Points on a hilly landscape, in no order, each with its height.
From any point a ball takes the steepest step (drop divided by distance) to one of its 2 nearest points. It stops when none of these is lower. Distance is the straight distance between rows; heights are no part of it.
zazeg (h 634): [  0 -15  -2  21 -12 -25  13 -10  -1  -7  10 -19   1   8 -11  27   0  22
  -4  -5   3  -8 -30  20  36 -21 -49 -16 -14 -24  -7  -4 -10  -3 -14  -8
 -10   6  -8  -2  18 -22]
Fol (h 384): [  8  -3 -16   7 -23 -35   5  -5  -3   7  11 -27  31  15  25  11  17  14
 -21   7  -9 -29   5   4  28  19  28 -17  -2   5  -7   6   6  16  -5  -8
   9   1  -7  22  -8  12]
lal (h 266): [ -1  -7 -16  19  11 -20  22   2   1   2  24  -9  26  17   6  26  27   6
  -4  -6  -2  -1  -7   9   4  -2   0   2   9  11  10 -24  17  -1  -1 -37
   8  -6  -7  18   6  14]
Mavu (h 698): [-12 -10   2  -6  10  19 -22  23   7  15 -18  26  -2  -4  15 -26  -5 -22
   1  17   4 -23  -8  12 -20 -14  19  12  -1  -3   0  13  -3 -21  -8   7
   6 -15 -16   7  -6  29]
Pag (h 416): [ -5  -1  -7   2 -27 -19   8  -8 -17  31   5 -26  26 -10   8 -17  -4  12
 -34  -5 -18  -8  22 -23  17  23  31  -7 -19  18   6   5  -1  31  -5 -14
   0   4  29 -15   7  -5]
Las (h 141): [-31  -1  16  -6   2  21  -1  -3   6 -24 -10  17 -23  -9   7  -3  -7 -17
  22  -5  15  23   4  -6  -9  -2 -27  -9  13 -29 -27  25   5 -21 -11  13
   9  -3 -16 -23  -5  -9]
Zan (h 446): [ 27  -9  -4  39  -6 -17  13  -6 -17 -12 -22   3   7 -20  -3  23  15   6
  -7  -6   8 -28 -13  -3  14 -14  20  -3 -16  30  -2 -12 -11   2  -9 -26
   1  18  14   0   7 -16]
nok (h 402): [ 14   9   0   5   6 -18 -14  -2  -8  26   5  -6  13 -16  21   7 -10 -20
 -24  15 -18 -25   6   5  13  17  44 -15 -14   8   4 -16  -2  16 -11  28
  19  14  -8  15 -17   3]
lov (h 310): [ -5  27   7 -32  11  39 -25 -17  19  12  -3  14 -14   8  -1 -10  -7 -21
  -1   8 -17  18  -1   8 -25   2   3  22  24   0   9   0   8  12  29  18
  -8  11  -4  20 -23   5]
gumip (h 591): [-14  -7 -10  -2 -25 -31   7  -8   3  -9   9 -16  -3   9   2   7   3  27
   8  23  19  -5 -12   4  17   7 -32 -10   4  -8   0  -3  -1  -3 -17  -4
 -19 -22  -8  12   5 -12]
Dod (h 177): [  8  -3   1  11  13  -9  10  -7   2  -6  13 -13  -1   8  -8  26  18  13
  14 -11   0   4  -5   3  -4  -8 -15   9  15  13   3 -26  13  -7   5 -22
 -14 -12  -5  12   2  -1]
lubom (h 331): [ 17   0  -6  -5 -16 -18  -7 -11  -6   6  -6 -20   8  19   8   1  12   8
  -8  -3 -17 -21   8   3  18  15  23 -17   2  -6  -5  11   8  13   9   9
   1   4  -5  31 -13  -3]
fot (h 69): [ 15   7   4  -7  17   5  -1 -20  17  -9  18 -11  -7  -1  -2  17  16  13
  21   3   6  13   1 -12 -28  -5  -4  21  36  31   3 -36  19 -14  19 -27
 -22 -17 -17   8  -8  13]
Mivek (h 415): [ -3   0  -1  -8  35   7   0  -1   4   1  23  -2  -5  -1  -9  16  11 -10
  17 -14 -18  -3   9  -2  -9   0  -7  -2  15  -2 -14  -6  15  12   5  10
  21  11 -33  -3   1   6]
tikem (h 393): [ 15  -5 -11  31  -8 -20   5   1 -13   6 -23   7  13 -12  14  -3  12   3
 -14  14   5 -36  -3  -3   5   2  55   5 -20  26  18   1  -6   5 -11 -22
   3  17  20  16   0   4]
Ditab (h 50): [ 16  13  -7 -11   2  14 -11 -11   2   6 -15  17 -21  14  -2 -28  -1 -22
 -20 -10 -37   0   5  23   1  11  15   2  -6 -31  -5  27  -8  16  40  37
  26  28  19   9 -12   2]
bal (h 236): [ -9 -15  12   5   4  20  -5   2   3 -20 -17  17 -35 -26   1  -7   2 -16
  23   4  19  -1 -22  17  -1 -11 -37  -5   1 -18 -31  10 -11 -26 -16   2
   9  -8 -10 -13  -8  -5]
gisu (h 290): [  2   6   9 -14  -5   5   4 -16  -1  -8   7 -14  -3   4  -6   1  -1   1
  -3 -25 -27  11  25 -11  -3  21   0 -22   8 -15 -22  19  11  11  20  19
  15  11 -12 -13  -8 -11]
goli (h 822): [ 29  -8   5 -14 -11  10 -25 -10   1  -8 -21  -5 -18  35  14 -24   5   5
  29  -4   9  -2  -4  10   2   7   3  -6   9 -25   3  28  26 -29  15  -3
 -17 -14  -4  42 -16   4]
nela (h 524): [-23   6  -4 -15  -5   3  -7 -12   1  11   1  -5  -2  20   1 -21 -16   2
 -16  12  -4   1  19  -8   0  20   2   4   8  -2  13  27   1  12   2  28
 -15 -13  10   1 -11   1]
peme (h 645): [  8   3 -10   7  -1  13 -16   0  -7   7 -36  11  -1   3  -6 -28   1 -18
 -24   8 -17  -6   0   9   9  -7  34  -6 -25 -18  14  21 -24   4  11  27
  -1  20  31  15  -8 -13]
vef (h 437): [ -3   0   5 -11   3 -13   7  14  10  -4  18   1   0 -16  10  11  -9  -4
  30  16  37   9   2 -17 -24   9  -9   2  19  29  -6 -32  12 -14 -29 -11
   0 -24 -21  -4   0  11]
vivi (h 760): [  5 -26   2  26 -15 -23  21  23  -3  -7  -2 -10   6  -4  16  11   3  20
  -1   3  23 -23 -30  23   8 -11  -5  -1 -20 -10   0  -3  -7 -29 -21 -42
  -3 -20   1  -1  15  20]
buv (h 584): [-11  21  12 -19  -2   6  -4 -11   5   6  18 -10   4 -11   6   2 -14  -2
  -4  14   0  15  24 -25 -22  24   8  -6  17  24   5 -20   9  14   1  13
 -15  -7 -15  -8 -25  -6]
bepu (h 36): [ 42  -4 -12  24 -14 -16   7 -20  -7 -10 -18 -21  18  32 -23   2  20   6
 -12 -36 -19 -14   8   3  21  -4   7 -16  -8  -9 -14  17   9  13  31   5
   0  17   9  20  14 -19]
Lus (h 401): [  3   9   4  -6   3  -9  21  15  12  -5  34   0   0 -35  -5  18 -11   7
  22  15  38  25  -3 -14 -18   6 -31   6  10  37   4 -53  -5   8 -16 -18
 -15 -13 -10 -31   7  -3]
Vod (h 635): [ -8 -13  -7  27  -6 -35  23   2   7   1  24 -15   5   3   2  36   4  16
   3   8  13   7 -34  17  17 -15 -42  -4  -4  -9  10 -33  -3  -9 -20 -31
 -11 -12  -1   6  17  -6]
Viki (h 365): [-20   3   9   2  -9   2  -7  23   3  -2  10   3   9 -32   6  -3 -20 -15
 -20  31  12 -12   6   2 -16   4  13 -13  -4  19   4 -15 -11   4 -28   9
  15  -9 -14 -14  -7  19]
namep (h 482): [-28  -2  18 -23  -4  18 -14  27  22   4  -2  11  -1  -3  15 -12 -15 -22
  10  13  19  25  11 -17 -45  -7  23   5  20 -10  -3  -2   9 -26 -10   2
  -1 -30 -21 -13  -3  28]
zisuv (h 460): [-19  -4  -7  -6  -2 -13   5  16   9   5  -1  17 -10 -10   0   0  -7   2
  14  25  30   1 -16   5  -8  -3 -26  27   3  18  14 -14  -8   0 -20  -9
 -21 -27  12   5  12   6]
mipa (h 379): [-23  19  -5 -24  15  17 -21 -21  28   6  11  14  -4   8  -5  -4  -3 -14
  10  25  -7  13  -1  -2 -29  -3 -23  20  29   9  10  -7  11   2   9  22
 -20  -8 -22  13 -12   1]
zuva (h 848): [  8  -8   7  -6   0  23  -6  -9  -5 -26 -18   6 -23  15  -8 -19   6  -5
  17 -22  -2  12   4  12   3  -2 -16  -6  -1 -34 -25  34   9 -29  18  12
   9  -6   3   1 -13   0]
buf (h 144): [ 38  -6  -3  19 -17 -26  10 -23  -2 -13   3 -37  17  24 -13  19  25  28
   4 -42 -22   3   8  -7  27  -4 -14 -21   9  -1 -22   5  16   7  17 -15
  -9  -2  -1   8  15 -17]
rumer (h 860): [ -3 -10   8  -6  17  34 -12  11  -4 -16 -13  26 -24   1  -6 -15   7 -13
  17 -23  -9  14   5   8  -6 -16  -6   9   4 -31 -21  30   0 -22  20  13
  21  -1   2 -19   4  12]
Bek (h 360): [  6  -3  -6   7   9 -22   0   7 -11   2   6  -1   7  -8  16  15   5   5
  23  12  15 -22   2  -8  19   4   2 -11   1  23 -10  -9   4  -2 -34   3
  13  -3 -18  14  -5   2]
Sati (h 486): [ 30  -7  -2  34   6 -13  12 -15 -15  -8  -7  -9   6  -8 -12  30  24  12
   1 -33 -16 -17  -7  -2  27 -16  -5 -10  -5  14 -19  -5   2  13   2 -21
  10  26   3  -2  15 -19]
feg (h 211): [ 29  13 -11  -1  -1 -13 -11 -23 -10  24 -17   5 -10  10   6 -23  -3 -11
 -27 -14 -41 -16  15   8  13  24  36   3 -14 -12   2  22  -7  28  36  33
  22  37  27   3   1  -5]
vifor (h 715): [-13   1   8 -11  17  34 -17   7   5  -2 -10  19 -10  -3   2 -15 -11 -27
  -2   8   3  -5   3   4 -21  -9   5   4   9  -3 -12  18  -6 -15   5  31
   5  -4 -18  -6 -18  13]
Ret (h 456): [ -3  -3   0  15  36   0  10   0  -4   0  29  -4   1 -16 -12  31   8  -1
  15 -11 -10  -7  -6   4   9 -10 -28  -3   5   8 -12 -15   5  12 -18  -3
  20  17 -30 -18  11   2]
vevaf (h 701): [ -6  -5   1   5   6  16  -1  26  -6  -2 -17   6   8  -5 -14  -8   2  -6
 -18   4   1  -1  -2   2  -8 -21  22   2 -13  -4  13  -2 -19  -2   3  -2
 -10  -6  16  -1  -1   1]
lon (h 405): [-14   7  -1  -8  16  -9   0  11   1  11  27  -2  23  -2   9   9  -8  -8
  20  15  16   6  13 -16  -8   7  -1  -3  10  26   0 -27  14  -5 -31   6
   9 -10 -25   1  -7  12]
Vep (h 237): [-31  13  16  -7   4  14   5   1   1 -13  11   8  -3 -14  -4   5 -18  -6
  10  -4   2  23  21 -20  -5   8 -21 -21   6 -13 -17  14  -2   5 -17  24
   8   9 -18 -39  -3 -18]
vut (h 213): [  3  19   1 -18  10  23 -15 -13   6   7  -4   7 -14   3  -6  -6   4 -20
 -13  -4 -30   4   4  15 -10   8   9   3   9 -13  -1   6   1  21  29  25
  10  20  -1  18 -21  -2]
Kitu (h 521): [  6 -15 -10 -11 -35 -28  11  21   8  -9 -17  -4 -16 -13   7 -19   4  15
  14  26  37  -7 -20   4   0  16  -2  -2 -14 -15  10   6 -15   2 -16 -20
 -25 -26  22  18   9  -5]
zed (h 220): [ 21  -1   2   0  -8  -4  12 -22  -3 -15   8 -31   8   7 -16  13  11  17
  -3 -33 -26   4  14 -13   7   7 -17 -28  10  -6 -26  14  12   6  16   2
   3   5 -15  -9   4 -16]
segaf (h 560): [-21  -5 -15  -4 -13 -18  -1  -5   4   6   1 -13   4  29  -1 -18   0  17
  -7  22   9  -8   3   3   7   9  -4   7   2  -4  23  16   4   2  -7   1
 -27 -25  13  20   2   4]
niv (h 467): [ -7  -4  20 -11 -43   6   6  -2   0 -30 -13  -1 -25 -19  -6  -3  -5  21
   2 -15   2  24 -13   5   8   0 -38 -13  -2 -30 -19  21 -13 -10  -7 -21
   1  -6  18 -26  16 -16]
dig (h 455): [ -5   1  -2 -14 -31 -18  -4 -21 -13  22  -3 -31  10   3  13 -23 -11  16
 -23  -2 -12 -14  26 -21  22  35  30 -10 -10   2  -6  32   0  19  -3  11
   0  -2  23  -9   0  -2]
bor (h 256): [ 13  -1  -2  21 -19  -8   5  -8  -7   4 -14 -10  21  19 -21  -4  19   4
 -22 -26 -13   5  14  -8   3  -4  33   4 -10  -1  21  -4  11  25  25 -26
 -14  10  34  13  12 -16]
ninu (h 612): [ -9  -9  -7  18 -19 -28  20  -4  -8   5  12 -13  19   7  -8  13  -4  28
 -14  -6   3   1 -16   0  36 -12 -33  -7 -23  -5  12  -7 -11  15 -21 -21
 -13   8  14 -14  28 -25]
fediv (h 444): [ -9  -3 -11   6   0 -18 -13   3  -7  11  -2   0   7  -9  15  -2   3  -9
 -13  21 -11 -36   0  11  16   7  24 -17 -19  -5   1   2 -10   8 -14  21
  24  11 -14  12  -3   5]
gabim (h 809): [ 24 -12   8 -12 -11   2 -16   7  -8  -3 -26  -5 -11   8  21 -16   3   2
  22   0   8 -19  -3   0  -1   8  28 -12  -4 -16  -8  24  11 -24  -2  -3
  -2  -9  -9  31 -19   9]
nelek (h 153): [ 20  -9 -22  28 -13 -34  16  -9  -3   9   2 -12  34  44 -15  -1  18   0
 -25 -26 -20 -14  12  -1  20   1  24  -6 -17 -15  10   5   9  32  29  -3
   3  21  18  11  21 -16]
gik (h 793): [ 11   4   9 -26   6  23 -29   0  -5  16 -19  12 -16  11  23 -19 -14 -13
  13  -1  -4  -5   4  -1  -8  10  30   5   3  -6   6  20  13 -10   8  15
  10   8   0  26 -16  12]
zinuf (h 370): [ -4  -3  -9   7 -11  -7   5  -4 -15  17  -6  -5  11   1  -8 -22   0  17
 -30 -21 -25  -9  22 -12  16   6  26   7 -20   7  12  22  -9  25  11  -8
   9  15  35 -28  26   1]
linak (h 517): [ 18 -10   9  21 -11 -18  14 -10 -15  -8   0  -7   0 -21  -3  24  -1  27
  -7 -27 -10 -17 -20   2  30 -16 -21 -14 -15   6 -13  -1 -11   0 -17 -28
  13  24   2 -25  29 -13]
tila (h 675): [ -3   5  -2  -1   8  34 -16  19   1   9 -26  17   1   3  -6 -23  -1 -21
 -18  12 -10   9   1   9  -5 -23  26   9  -7 -15  16  14 -23   6  17  23
 -14   1  28   9 -11   0]
Sagor (h 564): [ -8   2 -15   9  25  -2  12  10  -9  12  10  11  15  20 -20  -8  -2   8
  -8 -17 -19   4  16  -5  13 -10  -6  12 -16  -6  13   8  -8  27  15  20
   3  14  17 -23  19 -10]
nif (h 348): [ -4  -9  10   2 -17  -1   3   6   0 -13 -10  -2 -19   4  -7  -5   0  23
   6  -5  11   8  -4   5  -7   0 -19  12   4  -9   7   8   0 -16   4 -19
 -21 -30  20  -1  10   1]
Ranu (h 490): [ -9   5   8 -17 -30   1  -7 -21  -4   3 -14 -15  -9   3   9 -19 -16   5
 -24   4  -6 -11  20  -9   2  32  19  -7   3  -4  -6  36   0   5   5  18
  -4  -6  13   0 -16   1]
Fivo (h 749): [ -8 -25   6  20 -12  -9  12  31   1  -8   8   4   6 -16  16   2  -7  10
 -13  14  19 -23 -30  25   7 -22 -10 -15 -16 -12   1  -2 -15 -26 -37 -31
  16 -11 -17 -23  18  28]
suk (h 361): [ -6   2   3 -18  16  -7  -2  -8   7   9  22  -4  -7   8   9   9  -6 -20
   4 -10 -23  -3  20  -6 -10  22   8 -14  19 -20 -19  10  15  14  14  34
  29  11 -34  -7  -9   8]
bigas (h 836): [ 10   1   0 -17 -20  21 -15 -14  -1 -20 -27   4 -21  27   0 -41   5  -5
  12  -5   0  15   1  17  10   8  -9  -7  -7 -38 -11  41   7 -24  14  14
   1  -4  18  22 -22  -3]
mima (h 252): [  2 -13 -24  31  12 -23  27  10  -7   9  17   0  41  34  -7  11  17  -8
 -24 -18 -13  -6   4   3  11  -5  26   0 -17  -8  19  -9   5  19  18 -13
  15  19  13   0  14  -1]
nesa (h 734): [ -2   8   1 -23  30  31 -26  11  12  25  -2  21   1  11   9 -17 -24 -38
  -4   8  -8  -1   5   3 -19  -9  23  14   5  -9   2  12  -7  -2  16  50
   6   9 -11  -2 -14  17]
Renu (h 775): [ 18 -24   9  31 -37 -34  28   8   0  -4  -5 -18   2  -4   4  26  -3  26
  -9 -16  19  -6 -35  15  19 -12 -15   5 -22 -12   8 -11 -10 -15  -9 -56
 -17  -4  32  -5  30  -2]
Gezav (h 173): [ 16  18   5 -30   9  19 -15  -9  18   5   7  -3   0   3   9   5  -1  -5
  16  17  15   8  -2 -14 -33  -1  16  26  30  41  14 -32  15  -5  16 -18
 -23  -5 -17  22 -15  17]
begi (h 426): [-29   1  11   3   4  26   9  23  18  -4  15  12   7  -8  -5   9 -12   9
 -21  12   8  15  -3   3 -21 -26 -17  27  17  14   8  -7 -14   0  -2 -13
 -12 -24  -5 -37  11  27]
laduv (h 592): [ -8  12 -13  -5  39  15  -2  10   1  13   9  17   8  17 -16  -7  -9  -9
   2  -2 -15   5  15  -4   0 -10  -5  15  -5  -4   6   7  -9  20  18  42
   3  16  -2 -14   0  -6]
fasaz (h 590): [-16  -5 -10  15   4 -15  16   7 -13  10  11   0  20  10 -12   3  -1  17
 -14 -10  -9   1   3  -2  24 -11 -12  -1 -19  -2  16  -2  -7  19 -10  -5
  -1   9  16 -19  22 -14]
lida (h 99): [ -1  17  -8  11  13  -3   5  21  -6  21  25   1  42 -22  17   7   1 -19
  -8  20  16   2  10  -6  -5  10  34  10  -6  46   8 -48   3  12 -19 -22
  22  13  -3   4 -10  24]
fusi (h 255): [ 18  -2   2   0   2  -4  -1  -3  -7  -6  -5 -14  -2  14  -6   9  17  12
   7 -18 -10  -1   8  -2   1   0   9  -2   9   4   1  -2  15  -3  14 -14
  -7  -6  -1  21  -5  -1]
Rus (h 301): [  8  17  -3   2  -7   7  -7 -21 -14  15 -20   6  -4  -8  -7 -19   3   1
 -28 -16 -31  -7  19  -2   7  16  29  10 -13   8   3  15  -8  30  24   8
  10  29  33  -4  -1 -11]
gomot (h 369): [  9   9  12 -23 -25   7   1 -25   7 -35 -14   4 -36  -3   6  -9  -3   4
  32  -2  24  40   7 -19 -17  23 -18  -4  22  -6 -12  12  18 -25   8  -6
 -16 -14  12   4 -19 -18]
gosep (h 338): [-11   7  13   7  18  23   7  -7   9 -15  11   1 -16  -7 -22  18  -4  11
   8 -14  -2  17  -4   8 -11 -12 -43  18  15  -2  -7   1  -2  -6  13  -1
 -15  -6  -5 -28   2  -3]
Bepi (h 697): [  6  11   4   7  17  15   2  -9  -5 -15  10 -13   5 -29 -22  15  -4 -12
  -7   5 -11  -5   7  -9   2   1 -12 -25  -6  13 -17  -3  -7  12  -7  23
   8  18 -26 -12 -15 -19]
Rulok (h 641): [  9  15   1 -12  31  17 -18   1  -8  12  -4   9   0  -3  -3   2  -1 -13
  16   4  -1  -2   1  -7   0  -8  16  11   0  18   4 -16   1  12   3  14
   3  24  -8  20 -14  -6]
sirak (h 223): [  8  14 -15  22  18  -8  15   6 -15  31  28  -6  54  -4  21   8   5 -18
 -24   3  -1   1  18 -13  11  14  47   5 -15  39  12 -36   4  17  -4 -16
  19  21   9  -3 -17  13]
fofe (h 279): [ -8  -4   3   7  13  19  -2   4   8  -9  -3   7 -11  15 -21   2  10   4
  -3 -11  -7   8  -5  19 -12 -22 -22  19  12 -12   6   4   1  -9  23  -1
 -15 -17   3  -2   7   9]
doti (h 445): [-26  -6   9 -22   0  16 -17  12  18  -3  -3  15  -9  14   7 -15  -9  -7
  21   6  12  27   9 -14 -31  -9   0  14  22 -20   6  12  14 -32   5   4
 -19 -38  -5  -4   3  15]
mip (h 558): [-20  13   0  -8  -8  -4   5 -22   6  -1  18 -10   3   6  -1   1  -7  15
  -6  10  -8   8  21 -14  -8  20 -18 -10  16  12   7   0  11  13   2  14
 -18 -11 -13  -8 -13 -12]
kif (h 343): [  3   0 -20  15   5 -24  18   7   1   9  26 -15  42  12  23  18  21  -4
 -18   6  -7  -7  -1   6   8  16  25 -14   3  12   6 -18  13   1  -7 -25
  23  -3 -11  26 -11  26]
Likiv (h 461): [-30   2  12 -10  -5  19   0  18  26  -7  14   5   2 -14   0   0 -12  -7
  -9  22  17  20   4  -9 -42  -9  -1   9  23  13   3 -16  -2 -14  -6  -7
  -7 -30 -22 -25   0  25]
zitu (h 676): [ -1  -5   4  -2  11   8   1  -2   2 -20   6 -16 -10 -11 -19  12   7  -8
  11   6   3  10  -8   0  -6  -8 -25 -27   6 -12 -11  -8  -2 -12 -13  10
  -7  -7 -25   6 -11 -17]
burev (h 613): [-24 -14   3   2 -11 -26  10   4  11  -3  22  -9  -8   7   5  17  -2  21
  17  10  14  12 -22  11   8  -9 -49  -3   6 -22   4 -15  -1 -17 -21 -13
 -14 -26  -7  -7  20  -2]
gol (h 309): [-30   2  10  -4  -9   8  -4  13   2 -11  -2  17  -9 -25   2  -7 -22  -7
   1  24  20   3   2  -6  -5   0 -21 -10   1   4  -6   8 -15   2 -30  20
   4  -8  -7 -26   0  -5]
nud (h 387): [-14   1  14  11   8  14  19   3  12  -9  27  -6   1  -8 -14  24  -9  18
 -16  -4   2  16 -11   4 -14 -22 -35  14  13  14  10 -22  -6  -5   1 -26
 -17 -12 -11 -36  11  10]
fure (h 552): [ 19  -7  -2 -11 -42 -14  11   4  -3 -21 -31   0 -27 -23  -2 -18   3  16
  12   6  25   2 -14  -1   7  18 -10  -6 -16  -8  -7  13 -17  -2  -7 -18
 -14 -11  33  10   6 -17]
fise (h 214): [ -2  19  -6  -7  -1  -2   4  24  14  20  29  -7  42 -22  21  -1  -4 -23
  -7  30  23  23   4  -5 -29  23  28   7  10  37   7 -52   9  -9 -23 -28
  23 -11 -11  13 -12  40]
folod (h 655): [  9  -9   3  11  -4  -4   6 -14  -2 -21  -5 -23 -13   7 -20  12  10  12
   8 -11   0   7 -16  10  14  -9 -41 -19  -2 -23 -18   4  -2 -17   0   3
 -11  -5  -6   5   1 -23]
nifi (h 716): [  7   4  -1  12  19  13   2   1 -10  -5  -1   2   3 -23 -12   4  -2  -8
 -23  -7 -26 -20   9  -1   0  -6  15 -17 -15  11 -12   5 -19   6   9  24
  28  28 -14 -30   2  -3]
sata (h 585): [  9  -5  -4   5 -16   1  -5  -5 -13 -16 -36   7 -16  -4  -5 -18  10   9
   4   4   7 -14 -15  14  17  -4  -7  -6 -19 -14 -11  20 -15 -14  -3   0
  -4   3  18  15  -2 -14]
kebo (h 525): [  9  -5 -17  21  35 -10  -1   3 -14  11  -8  24   1  24 -16   4  16  -3
  14 -16  -9 -10  -1   7  18 -19   4  16 -15  -9  10  -3   1  10  13  11
  12  25  10   9  17 -13]
zunu (h 336): [ 13   3 -11  26  -1 -18   1  -6 -16  19  -7   2  24 -14  13   7   6  -9
 -29   4 -16 -27  10  -6  11   8  58  -4 -21  25  12 -11  -7  17  -1  -4
  15  28  12   2  -2  -2]
peke (h 408): [-19   3  -6  10 -10 -13   2  19  -3   7   9  -1  20 -22   9   0  -4  -6
 -28  24  -1 -18  -1   6   4   5  19 -11 -16  12  14 -14 -12  15 -24  -8
  16   1  -2   1   2  10]
Mir (h 312): [  8  -3   5   5   2 -10   4  -3 -11 -13 -10   7 -23 -22   2  14  -2   8
  25   7  24 -14  -9  -2  11   5 -27   1  -1  18 -17  -3  -7  -8 -25   2
   1  -3  -2  -2  -2 -12]
Gor (h 424): [-33   5 -11 -11   2   0  -9  -1  22   5   7  16  -2   2  -6  -3  -3  -4
   8  33  10   9  -9   3 -15  -8 -34  19  16   8  15  -9   1   1 -10  11
 -24 -27  -7  12   1  -1]
Keras (h 737): [ -6 -21   3  13  -1  -6   9  17  -8 -11  11  -5   6 -13   3  13   0   6
 -15  -1  -1 -23 -16  14  11 -17  -6 -25 -10  -8  -6  -2 -11 -12 -26 -14
  23   4 -23 -21  16  12]
dus (h 754): [  5  17   0 -34  24  29 -27  -7   7  31  -3  24 -14  23  17 -23 -29 -32
   9   0 -18  17   4  -2  -5  11  14  16   3 -19   6  22   5   7  20  57
  15  28   6   7 -15   3]
vaf (h 491): [ -6 -13  -6 -15 -25 -15  12  23  19  -6  -9  15 -24 -19   2 -14  -8   2
  10  32  41   5 -18   5 -17   9 -23   4   0   1  11  -4 -17   1 -16  -6
 -27 -38  12   2  10   1]
Gidef (h 681): [ -3  -9  -2 -11  20   8 -16  15   6  14  -3  19   1   8   7  -6   6 -16
  19   3   5 -16 -12   7 -18 -14  10  23   5   7   4  -5  14 -16  -6  -8
   4 -10 -17  24   1  24]
Bebe (h 616): [  2  17  -5 -12  43  16  -6   7  -6  20  12   4  21  19 -13  -1  -9 -10
   8  -4  -4   9  17 -13   0 -11  16  19  -5  13  13 -17  -1  16  16  25
 -10  19  -5  -1 -10  -3]
voke (h 502): [  5 -10  18  -2 -38 -12   9   4  -8 -14 -11   2 -22 -30   0   6 -10  30
   0 -17   6   2 -23   6  22  -6 -31  -9 -16 -15 -10   7 -24  -3 -19 -31
   7   9  18 -29  31 -13]
fuf (h 317): [  9  14  18 -27  -8  26 -10 -21  12 -25  -8   2 -32  -2   2  -5  -4   1
  22  -2  15  33  13 -19 -33  12  -1  11  30   7  -1   0  21 -23  23 -10
 -18 -15  -3   3 -19   0]
Tafom (h 614): [ 18   3 -13  12 -10   3  -5 -16 -15  -7 -36  -1   4  11 -20 -23  10  -1
  -9 -12 -10  -2   0   2  24  -5   8  -9 -29 -13  -5  23 -14   0   9  17
   0  22  31  16   3 -29]
finop (h 357): [  1   6  10   1  -3  -3  17   8  -5  -8   3   7 -17 -34  -9  15 -11  15
  15   0  24   8  -9  -8  -1   3 -36   9  -3  24  -3 -21 -13   9 -16 -12
 -12  -1   9 -22   7 -18]
bule (h 772): [ 10  15  11 -37   7  38 -37  -8   6  38 -15  12 -16  21  32 -27 -39 -28
   2   9  -9  13 -11   2  -2  17  27  12   0 -15  23  22   5   0   9  41
   2  20  19  21 -18   5]
som (h 417): [ -7   3  14 -10 -30   6   7 -27   9 -41  -8  -5 -33  -6  -4  -3   5  11
  22  -9   9  39  -1  -5  -9  12 -39 -15  16 -31 -21  16   9 -24   6 -10
  -5 -13   6 -13  -4 -20]
Zesar (h 251): [ 23  10  15 -32   4  30 -23  -9   8  -4 -10   3 -23   4  13  -3  -6  -8
  24   4  14  10  -2 -12 -28   5  13  15  28  20   4  -4  20 -16  16  -9
 -16  -2 -12  26 -22  10]
sebu (h 722): [ -1 -16   7  18  19  17   5  22  -6  -9  -2   5  -3 -15 -10  11   5  -1
 -11  -9  -2 -15 -11  11  -6 -26   4  -1  -6   2  -5  -5 -13 -15  -3 -11
  14   1  -9 -20  11  14]
zusi (h 492): [  2  -2 -10  22  38  -8   5   0 -15   7   7  16  -1  -3  -8  19  11   8
  19 -15  -9 -16  -4   5  20 -16 -11  11 -12  10  -3 -11  -3   5  -8   4
  20  25  -7 -13  19  -5]
Nad (h 662): [  3   3  -7  -8  37   8 -13   6   3  13   5   9   7   4  -6  15  13 -20
  27   4   7  -1 -12  -1  -7 -21   5  23   7  16   6 -32  13   3  -4  -6
  -3   9 -16  29  -1   3]
malo (h 403): [-18 -13  15 -10 -19   4  -9  -5  18 -20 -11  10 -31   9   9 -12  -2   8
  25   1  21  21  -4   2 -23   0 -25  10  21 -28  -5  17  12 -40  11 -10
 -22 -43  -2  -4   3   8]
bapan (h 334): [  3   2 -17  11  21 -11  16  10 -17  28  19   2  37  21   1   2  10  -8
 -12 -20 -16   4  18 -14   8   1  43   9 -18  10  19 -22   6  24  17 -11
  12  23  18  -1   5   2]

Call two points neighbours if one is among the 2 nearest of the other. Go from one point of each pair to the other, from neighbour to neighbour, staying as low as possible. Name the highest point that can't be avoided.
bepu / Mir: lon
zunu / bepu: fediv
lida / bepu: bapan

For each start below, name every point that the ball comes to, in order.
peme: Tafom > sata > fure > Kitu > vaf > zisuv > Gor > mipa > lov > vut > Ditab
voke: niv > som > gomot > fuf > Zesar > Gezav > fot
vivi: Fivo > Keras > sebu > vevaf > tila > peme > Tafom > sata > fure > Kitu > vaf > zisuv > Gor > mipa > lov > vut > Ditab
zusi: Ret > Mivek > suk > gisu > zed > buf > bepu
gumip: segaf > nela > Ranu > dig > Pag > zinuf > Rus > feg > Ditab
zuva: bigas > goli > gabim > gik > bule > dus > nesa > vifor > Mavu > Gidef > Nad > Rulok > Bebe > laduv > Sagor
mip: nela > Ranu > dig > Pag > zinuf > Rus > feg > Ditab
